Each row is a point on a landscape with many valleys, with its height.
A ball rolls from a point to the lowest of its 4 nearest points, and stops where none of them is lower. Distance is the straight distance between rows; heights are no part of it.
bebi (h 1.83): [-30 -24  -2  -3  -8  38  17 -45]
fovek (h 6.08): [ 31  39  29   9  10 -15   0  28]
paka (h 3.97): [ 18  -4 -26  14  11  40  -1 -25]
ruzut (h 2.73): [  2   8 -23  14   2  -8   3  29]
Nipef (h 3.68): [30 18 -8 19 18 12  0  8]
zet (h 4.10): [ 21  11  48 -21 -28  25 -24  15]
pezit (h 9.38): [  2 -13  -8   1   9  29   6 -51]
Nek (h 5.99): [-30 -11  18  -1   3  11  34 -50]
Pom (h 4.84): [-18 -20  -1  -4   3  21  19 -51]
nage (h 3.84): [ 10  20   9   8  11 -32  -1  32]
kube (h 5.58): [-48 -31  -5  -8  -4 -12  25 -44]
Ped (h 7.47): [-24 -37 -41  -7   0   7  -4 -29]
beku (h 6.15): [10 17  9  2 -1 -3  1 36]
fekim (h 3.85): [-22 -27 -18  -4  -7  23   5 -43]
vatos (h 7.77): [ -4 -22 -37   3   5  25  -2 -28]
pala (h 1.88): [ 15   7 -26  16  21 -24  -3   1]
Deg (h 4.87): [-14 -14   7  -6  10   1  23 -52]
Zefe (h 4.50): [ -7  11  20 -10 -14 -33  -8  39]
nik (h 4.51): [ -4  -6  32 -33 -30 -21 -35  18]
fuda (h 1.06): [-17   0  14 -15 -30  -8 -14  41]
vuv (h 2.71): [ 29  18 -12  17  28 -15   0   2]
fumev (h 5.61): [10 12 -8 11  1 14  2 30]
zote (h 5.60): [ 15  -1 -28  15   7  28  -3   1]
vara (h 5.81): [ -5 -22 -36   6   7  -4  -6 -19]
deko (h 7.08): [  7 -12 -20   5  13  13   3 -36]
Nese (h 3.67): [ 12  -4  38 -32 -28   3 -40  16]
sopu (h 3.59): [-11  -3 -29   7  -7  -5  -4  34]
biso (h 4.44): [ -1  -6 -36  13   4   3  -4  19]
Pup (h 3.05): [  6  -7 -30  10  21 -16  -3 -19]
Lav (h 1.32): [ 19  29  48  -9  -3 -26 -10  26]
sepi (h 3.54): [  8  13  44 -23 -20 -16 -19  19]
dozif (h 5.27): [  4  15  28 -10 -14  -2  -9  36]
Bobov (h 5.18): [  8  10  -1   7 -13  24  -2  41]
birog (h 5.49): [ -7 -15 -48  11  -2   2  -6  16]
kodet (h 3.09): [  3  18   0   7   2 -37  -4  40]
nari (h 4.42): [-13 -21 -27   0  12 -23  -1 -37]
Bidug (h 5.43): [ -1 -10 -41  13   3  24  -4   7]
guk (h 5.55): [22 20 22  5 -4 25  4 35]
dud (h 1.80): [ -2   7 -19  10   2 -21  -4  36]
kob (h 4.77): [23 23  5 14 11  0  0 24]
Fik (h 2.65): [ 10  15 -12  15  13 -18   0  26]
mogan (h 6.40): [-42 -11  17  -2   7  -9  42 -39]
Nasuz (h 3.13): [  0   6  30 -19 -27   8 -17  29]
dudi (h 4.59): [  5  11  36 -17 -14 -23 -16  30]
goz (h 4.79): [ -3   0 -13   6 -10  11  -3  41]
Ruvuv (h 3.72): [ -5   7  24 -13 -19 -15 -13  36]
Buti (h 1.29): [ 22  -2 -15   8  18  10   0 -34]
bodon (h 3.52): [-36 -27  -8  -8  -8  13  19 -46]
Zete (h 2.32): [ 23  27  53 -13 -10  -8 -13  22]
kis (h 6.29): [-22 -10  18  -4   3  20  34 -51]
mus (h 1.33): [  7  -4  34 -32 -26 -11 -39  14]
miz (h 5.54): [-16 -20  -8  -5   7  -1   9 -45]
zite (h 6.47): [-33   1  28   3   8   4  52 -38]
sako (h 4.63): [ 15   6 -20  16  12   4  -2  12]
fuv (h 3.12): [ -4 -13  -6  -2  14 -13   9 -50]
Sota (h 3.40): [ 22  15 -16  17  19  -3   1  11]
Lok (h 1.34): [ 13  -3 -11   6  25  -9   2 -40]
vam (h 6.43): [-35 -23  -3 -10   0 -17  22 -45]
gupug (h 3.64): [  5  14  34 -15 -23  21 -13  32]
Bimu (h 6.10): [ 11  -1 -28  13  15   2  -6   1]
ratal (h 5.12): [ 17  24  24   4  -2 -15  -1  35]

For each start below, name the point where the ball stops.
Bobov: dud
kube: bebi
ratal: dud
Pup: Buti
sako: dud
miz: Buti
Sota: dud
dudi: mus

For each start below, name every point that the ball comes to, in order.
guk: kob, Sota, Fik, dud
beku: kob, Sota, Fik, dud
nari: Pup, Lok, Buti
